Points on a hilly landscape, in no order, each with its height.
A ball rolls from a point to the lowest of its 2 nearest points, and stops where none of them is lower. Distance is the straight distance between rows; heights are no part of it.
Dogof: [ 84 163 160 110 121 141 114 142 167 159 169 197  99 177  94 120 165 182
 117 100 149 146 143 106 179]  (h 71.5)
puf: [135 127 150  71 111 145 154 134 138 116 156  98  90 187 102 140 137 170
 163 135 116 119 145  98 168]  (h 60.9)
Nopor: [192  82 165 166 126 123  72 114 105 103 103 166 126 110 156 198 107 108
 108 136 101 152 134 126 173]  (h 53.2)
Sete: [151 105  81 132  95 151 167 136 147 127  93  61 130 147 141  88  46 143
 111 102 138 113  91 118 140]  (h 29.6)
Faza: [114 116 186 122 165 106 117 127 116  89 144 175 129  90 144 158 194 128
 125 158 132 134 151 117 130]  (h 33.3)
gize: [141  85 193 103 134 135  92 139  92  67 134 120 140 109 113 174 172 150
 178 198 106 114 129 141 143]  (h 57.5)
bevo: [103 113 196  89 150 135 110 139 112 101 153 159 113 149  98 140 204 183
 162 171 129 121 135 133 151]  (h 31.2)
sagud: [161 123 141 166 167 118  82  97 115 114 101 165 123  44 161 189 175  99
  81 163 130 113 150 141 127]  (h 60.8)
rozo: [138 139 110 118 130 108 208 138 134 120 127  93 136 114 147 125 152  94
 140 117 118 120 177 122 111]  (h 59.7)
ruzi: [197 104 110 163 118 142 122 106 133 130  88 126 147  67 206 108  83 126
  78 132 123 147 119 105 142]  (h 49.5)
Bub: [ 73 172 119 141 132 132 100 132 128 164 171 165 151 169  99  73  98 155
 120  94 163 174  98  99  91]  (h 80.1)
gobon: [115 152 114 101  92 149 179 148 174 186 134 152  95 179 122 124 154 148
 147  79 125 135 103 148 187]  (h 73.6)
rak: [ 64 156 140 151 128 122 125 149 132 150 187 201 177 153 125  92  90 137
 123  65 178 190  79  94 110]  (h 82.4)
zem: [102 164  77 136 141  97 168 144 115 139 123  94 150 140 110 110 132  87
 142 106 136 123 152 153  73]  (h 60.4)
zozu: [ 80 151 135 156 116 120 145 145 164 159 167 197 153 121 141 101 119 122
 107  66 155 185 105 113 126]  (h 82.9)
Tev: [148 109 156 106 101 172 106 118 135 124 154 132 107 169 127 118  83 181
 116 129 125 151 113  70 184]  (h 61.5)
vupiv: [ 96 199  69 127 139 151 139 132 103 158 140  96 161 237  73  93  66 124
 147  91 172 145  63 143 106]  (h 14.3)
Pek: [ 96 187  56 124 130 135 175 140 119 174 110  92 168 205 100  81  86 112
 172  75 159 136  47 157  95]  (h 32.2)
taru: [139 140 136 135 172 121  93 100 124 113 103 125 103  46 145 149 183 106
 102 186 120  91 163 131 110]  (h 61.3)
Lolet: [180  79 180 107 102 141 113 135  92  82 129 114 137 123 144 170 120 140
 167 166  98 146 118 115 158]  (h 58.3)
lub: [202  95 123 128 117 119 151 121 112  92 107  60 150  86 179 137  94 117
 132 161  99 117 143  99 112]  (h 63.0)
zemi: [172  96 129 168 127 154  75  92 142 126 103 135 118  92 162 113  72 133
  60 125 127 151 134 101 153]  (h 47.7)
terev: [116 127  66 148 116 113 173 152 112 121 105  81 129 155  91 149 115  94
 137  98 128  83 142 182 131]  (h 55.4)
det: [ 98 186 109  93 132 116 175 141 186 187  94 138  99 132 124 103 199 124
 154 101 118 103 120 158 129]  (h 39.3)
sim: [143  85 186 106 110 166  96 128 112  99 155 141 134 157 128 141 108 188
 142 157 128 163 105  89 167]  (h 59.8)
Butin: [ 87 117 205 109 171 111 123 155 129  94 166 194 135 124 129 132 211 159
 137 155 143 129 148 107 146]  (h 32.5)
neros: [ 63 181 149 111 146 120  96 134 151 154 177 180 105 193  84 103 157 173
 126 107 147 141 155  84 137]  (h 73.0)
giset: [143 136 132 123 143 108 179 127 155 114 124 113 100 107 142 144 170  92
 115 122 111 110 200 114 139]  (h 61.0)
raba: [190  95  95 137 101 138 159 128 153 118  81  73 123 128 161 111  74 132
 107 123 114  98 118 123 171]  (h 36.8)
tivud: [102 148  99 128  89 160 152 146 158 179 132 155 118 182  95 131 113 136
 121  80 133 140  93 170 172]  (h 77.0)
Fepes: [136 103 117 111 103 145 136 136 107 118 142  88 132 166  98 146  92 125
 158 129 112 129 112 137 133]  (h 58.2)
nebab: [111 126  85 121 100 143  92 126 127 165  98  99 107 156  83 107 102 153
 150 143 127  90  78 176 123]  (h 46.9)
vazo: [107 138  85 156 126 145 111 118 154 148 103 110 125 126 111  68  83 135
  74 104 141 125 136 142 104]  (h 28.5)
zipo: [151  91 172  86 122 126 124 135 106  92 137 103 114 136  99 188 165 131
 178 177  94 108 146 141 149]  (h 58.1)
lovo: [126 139 138 120 133 150 124 117 171 152 120 161  85 132 114 125 159 142
 101 121 122 119 139 146 167]  (h 71.6)
mag: [162  92 174 149 154 105  60 108  94  79 118 150 142  84 145 199 142 116
 110 175 114 126 156 117 123]  (h 14.7)
zus: [ 68 180 122 134 153 120 110 133 101 138 193 150 160 202  87  93  64 147
 132  87 175 170  94  82  98]  (h 77.5)
ref: [175  87 125 115 105 123  81 128 113 105 102  34 106 125  98 156  82 133
 152 187  93  59 128 153 136]  (h 53.6)
Toguz: [173 110 113 155 129 149  97 110 157 120  76 113  96 115 148 118  96 131
  56 126 119 105 150 120 177]  (h 45.5)
dimo: [121 153 131 131 149 100 164 121 121 133 130 155 152  45 185 136 198  95
 116 134 131 132 165 133  78]  (h 79.3)
sabo: [115 146  59 125 105 132 187 145 130 170 103  96 143 181 101 108  92 111
 161  82 143 118  62 174 125]  (h 43.2)
Totu: [ 70 164 137 131 154  87 145 145 110 121 173 159 165 129 115 110 157 110
 157 104 149 165 143  99  72]  (h 77.7)
mado: [156  77 190 165 167  90  60 112  90  75 126 179 160  76 191 195 142 118
 101 155 124 153 137  90 118]  (h 14.0)
toki: [150 134  96 136 125 117 229 154 134  94 135  65 139 145 146 131 109  89
 121  94 127 118 181 102 132]  (h 61.6)
deme: [130 139 114 120 132 126 143 119 117 148  99 132 142  35 178 108 171 112
 134 162 127 110 105 164  83]  (h 80.8)
diz: [176 120 143 141 151 111 138 119 144  96 120 127  98 118 143 179 151 101
  92 130 109 109 216 110 183]  (h 62.0)
pogag: [125 140 140 102 105 159 170 132 174 157 141 147 103 157 143  90 132 174
 107  92 129 154 119  94 177]  (h 66.7)
fibi: [157 119 121 116 117 137 181 129 127 128 124 101 148  82 200  96 124 118
 149 133 119 145 106 109 102]  (h 65.8)
vanuk: [ 92 152 131 134 164 103 124 118 138 115 158 138 121 119 116 121 151 114
 113 125 129 121 192 108  92]  (h 25.3)
Nokob: [102 128 130 125  82 156 143 142 134 167 137 184 133 149 119 136 140 143
 159  93 139 167  73 171 156]  (h 79.9)
Ded: [ 91 136 149 138 145  94 148 138 115 124 155 180 166  82 150 129 182 100
 140 117 147 152 142 134  75]  (h 78.7)
rop: [165  83 148 144 114 132  80 119 102 116 116 151 129 112 117 193 125 111
 121 150 109 127 127 161 153]  (h 53.8)
lodul: [181  89 162 115 106 145 150 132 123 106 115 138 117 114 163 177 153 127
 149 141  97 140 124 122 182]  (h 59.0)
dit: [126 144 106 101 124 115 177 129 157 154 102 121  98  97 149 117 183 114
 152 135 110  99 134 158 123]  (h 44.3)
popul: [170 106  91 146 118 142 131 117 171 131  61  80  89 111 154 103  99 136
  78 135 118  66 127 135 176]  (h 41.9)
lozo: [115 115 128 136 139 142  58 102 126 126 127 123  99 140  76 121 105 149
 100 146 122 114 148 139 115]  (h 24.3)
Vofe: [ 94 135 160 104 137 127 123 131 124 120 149 158 121 139 108 120 169 157
 152 141 132 138 144 123 121]  (h 29.0)
mal: [137  87 134 147 122 152  31  97 124 117 123 117 114 147  76 141  63 154
  79 149 122 113 142 123 139]  (h 20.6)
vaku: [ 80 224  90 135 162 113 175 152 109 158 156 122 180 191 104  79 100  84
 152  63 161 173  89 114  82]  (h 68.5)
mur: [189  99 145 161 123 153  94 109 135 132  88 176 110  87 177 160 120 121
  83 127 107 152 111 131 189]  (h 52.4)
nugi: [ 96 157 100 127 139 150  96 109 173 171 107 127  92 157  89  73 119 161
  78 108 134 115 133 141 132]  (h 34.0)
tafu: [120  93 145 118 101 127 117 146  71 100 138 132 151 113 108 169 149 119
 188 165 121 128 114 181 101]  (h 56.2)
fakan: [130 144  82 137 127 100 191 143 124 128 118  83 130 132 117 141 146  80
 135 110 130  92 178 164 115]  (h 57.8)
gobam: [173  96 141 101 129 126 165 127 105  79 143  56 144 107 164 129 109 124
 161 162 100 138 142  89  97]  (h 63.8)
nep: [134 131 108 128 114 128 188 141 141 126 136  90 128 163 119 117 102 116
 115  94 131 132 140 120 142]  (h 62.4)
vud: [ 97 167  76 123 142 106 114 127 128 164  95  87 125 109 104  75 148 116
 164 149 125  81 111 175  48]  (h 83.5)
Bul: [108 121 100 127 112 160 108 131  89 142 147 105 148 174  84 117  69 149
 152 120 149 151  70 146 101]  (h 37.2)
gos: [138 113 159 102 130 136 132 126 125 100 141 112  98 149  96 159 149 137
 144 145 103 115 169 116 151]  (h 59.1)
neme: [110 148 135 126 112 154 137 132 174 166 152 172  91 164 116 117 134 153
  89  82 140 146 139 119 189]  (h 69.3)
Mab: [142 124 133 106 137 121 163 123 111  97 137  84 146  78 170 106 152 120
 159 164 115 127 138 105  73]  (h 64.7)
zozip: [127 132 132 136 134 125 129 114 148 119 139 135 124 115 145 101 119 124
  92 122 126 141 159  99 108]  (h 21.7)
Nodu: [173 112 159 132 134 132 135 132 124 117 104 169 118  68 180 180 183 112
 132 157 115 126 128 140 162]  (h 59.9)
nif: [115 128  92 121 128 126 127 124 115 150 103  97 132  75 142  88 128 117
 147 161 128 106 109 162  66]  (h 81.9)
ronu: [164 103 117 161 131 115  97 103  95 125 110 135 138  63 151 175 150  89
 106 171 124 110 146 161 115]  (h 61.4)
sosi: [126 158 118  90 107 144 219 151 171 158 142 121 108 173 145 100 136 141
 152  77 126 146 108 108 173]  (h 70.1)
rino: [ 44 200 132 133 177  71 122 145 131 141 178 171 150 169  85 100 163 108
 156  87 155 152 165  89  74]  (h 76.3)
zisun: [ 94 159  74 129 121 151 106 127 112 157 128  93 136 200  67  94  77 151
 142 107 148 127  89 152  96]  (h 30.1)
gavik: [ 85 109 198 149 181  83 100 130 119  84 161 202 151  82 161 149 190 121
 104 143 155 131 146 104 104]  (h 34.1)
Peka: [149  94 185 160 141  86 103 122 115  82 159 180 149 104 184 177 130 109
 107 126 134 156 158  73 145]  (h 13.1)
rik: [177  84 121 111 102 118 107 133 113 120  98  81  95 101 128 168 125 118
 170 184  96  59 108 170 154]  (h 51.9)
lal: [168  81 160 152 127 136  40 106 109  93 119 115 134 124 121 165  73 133
  86 156 107 141 145 103 139]  (h 17.4)
bib: [167 100 122 158 109 143 113 114 126 138 108 164 139  74 173 135 109 110
  96 123 129 147 110 142 143]  (h 51.1)
Begob: [ 83 151 115 139 143 133  64 106 150 151 131 144  97 163  64 106 123 153
  87 116 140 126 154 139 109]  (h 26.4)
puveb: [108 167 119 125 159 119 131 117 143 160 105 162 126  41 156 111 202 107
 102 142 132 117 129 158  91]  (h 80.0)
Tiba: [190 105 105 157 120 119 117 110 101 114  96  86 145  66 168 155 120  91
 113 171 106  98 150 136 117]  (h 62.1)
Tum: [112 158  85  98 115 135 123 116 152 179 103  96  93 179  99  75 118 177
 157 127 128  89  94 148 125]  (h 52.9)
zonit: [ 90 205  77 129 151 101 191 144 113 143 127  85 166 170 103  84 125  76
 165  80 147 147 114 138  67]  (h 64.0)
fuma: [159  59 198 122 110 145  63 137  84  81 137 143 155 134 128 176 113 160
 150 166 115 161  98 106 171]  (h 58.8)
nul: [177  90 110 111 102 127 151 131 132 128  99  94 113  94 166 140 122 118
 158 164 111  84 101 146 140]  (h 50.0)
Tesek: [142  96  97 118  97 130 120 131 115 121 114  54 118 160  84 149  76 129
 157 153 109  78 113 160 127]  (h 55.8)
batol: [141 121 136 117 102 167 154 134 161 138 157 134 109 178 131 100  82 164
 102  91 133 156 129  68 183]  (h 63.9)
fada: [ 98 166 134 105 126 130 155 140 155 158 131 153 119 143 114 106 173 133
 150 103 126 135 122 142 122]  (h 33.4)
demu: [ 92 100 198 141 164  80  85 128 113  74 181 171 131 122 126 163 149 123
 114 138 141 136 172  81 110]  (h 34.8)
fani: [115 145  96 101 121 143 161 130 140 146 128  84 116 190  98 101 104 154
 145 115 133 121 109 118 127]  (h 58.5)
mugu: [166 123 110 101 121 125 168 123 161 155  79 119  99  73 183 119 153 117
 144 151 111  80  96 148 151]  (h 47.5)
Fugu: [111 107 115 126  99 160  95 119 115 152 128 134 130 140  98 117  96 153
 140 131 132 134  80 163 120]  (h 42.0)
sipe: [171  90 163 149 152 118  41 106  95  79 110  96 135  86 135 175  95 115
 102 197 100 126 154 111 111]  (h 15.8)
bip: [109 130 137 134 107 140 148 136 140 149 138 185 141 109 143 127 127 124
 121  96 140 170 102 151 136]  (h 81.4)
pil: [167 138 132 158 142 117 129 116 130 138 104 180 126  46 184 185 191  90
 101 141 124 119 141 157 148]  (h 60.3)
kebo: [126 117  77 163 113 148 126 129 137 124  80  69 135 131 116  60  52 142
  83 112 142 102 115 131 111]  (h 19.7)
voku: [ 68 227  99 131 168 119 136 139 119 158 173 130 167 220  85  72  84 123
 141  79 176 171 107  81  91]  (h 73.5)
kezaf: [129 105 123 134 109 127 124 130 103 117 127 124 127 110 114 169 139 103
 152 146 111 110 132 174 119]  (h 55.1)
falug: [117  94 173 126 130 118  89 129  76  71 154 124 162 104 111 163 152 134
 163 180 122 134 138 138  93]  (h 56.9)
bomu: [132 116 122 128 113 122 181 130 103 114 150 119 176  96 169 112 108 106
 146 114 134 168 117 109  82]  (h 67.1)
fef: [118 126  70 130  96 128 170 150 153 158  89 107 114 168 102 130 112 117
 144  96 130  87 106 189 156]  (h 50.9)
bosa: [ 57 174 144 134 171  88  88 126 137 135 183 169 114 181  72 119 144 130
 122 106 149 135 177  95  98]  (h 74.7)
Kar: [103 144 167 116 146 131 130 121 161 129 152 165 119 110 156  80 151 155
 102 114 139 164 145  81 120]  (h 17.8)

Two balls start at each pair of points below. Name the first point that both come to, or write -.
deme, Tiba => Lolet
fibi, bip => Lolet
voku, nep => vupiv
nugi, gobon => -
zozu, Dogof => pogag
diz, toki => -

Where does a ball stop that starts at each point below?
nif => Lolet
Nopor => kebo
Bub => vupiv
vud => vupiv
bomu => Lolet
rozo => vupiv

Write out the way that a ball takes from each point below.
rop => Nopor mur bib ruzi zemi Toguz popul raba Sete kebo
rak => Bub zus voku vaku zonit zem fakan terev fef sabo Pek vupiv
giset => rozo fakan terev fef sabo Pek vupiv
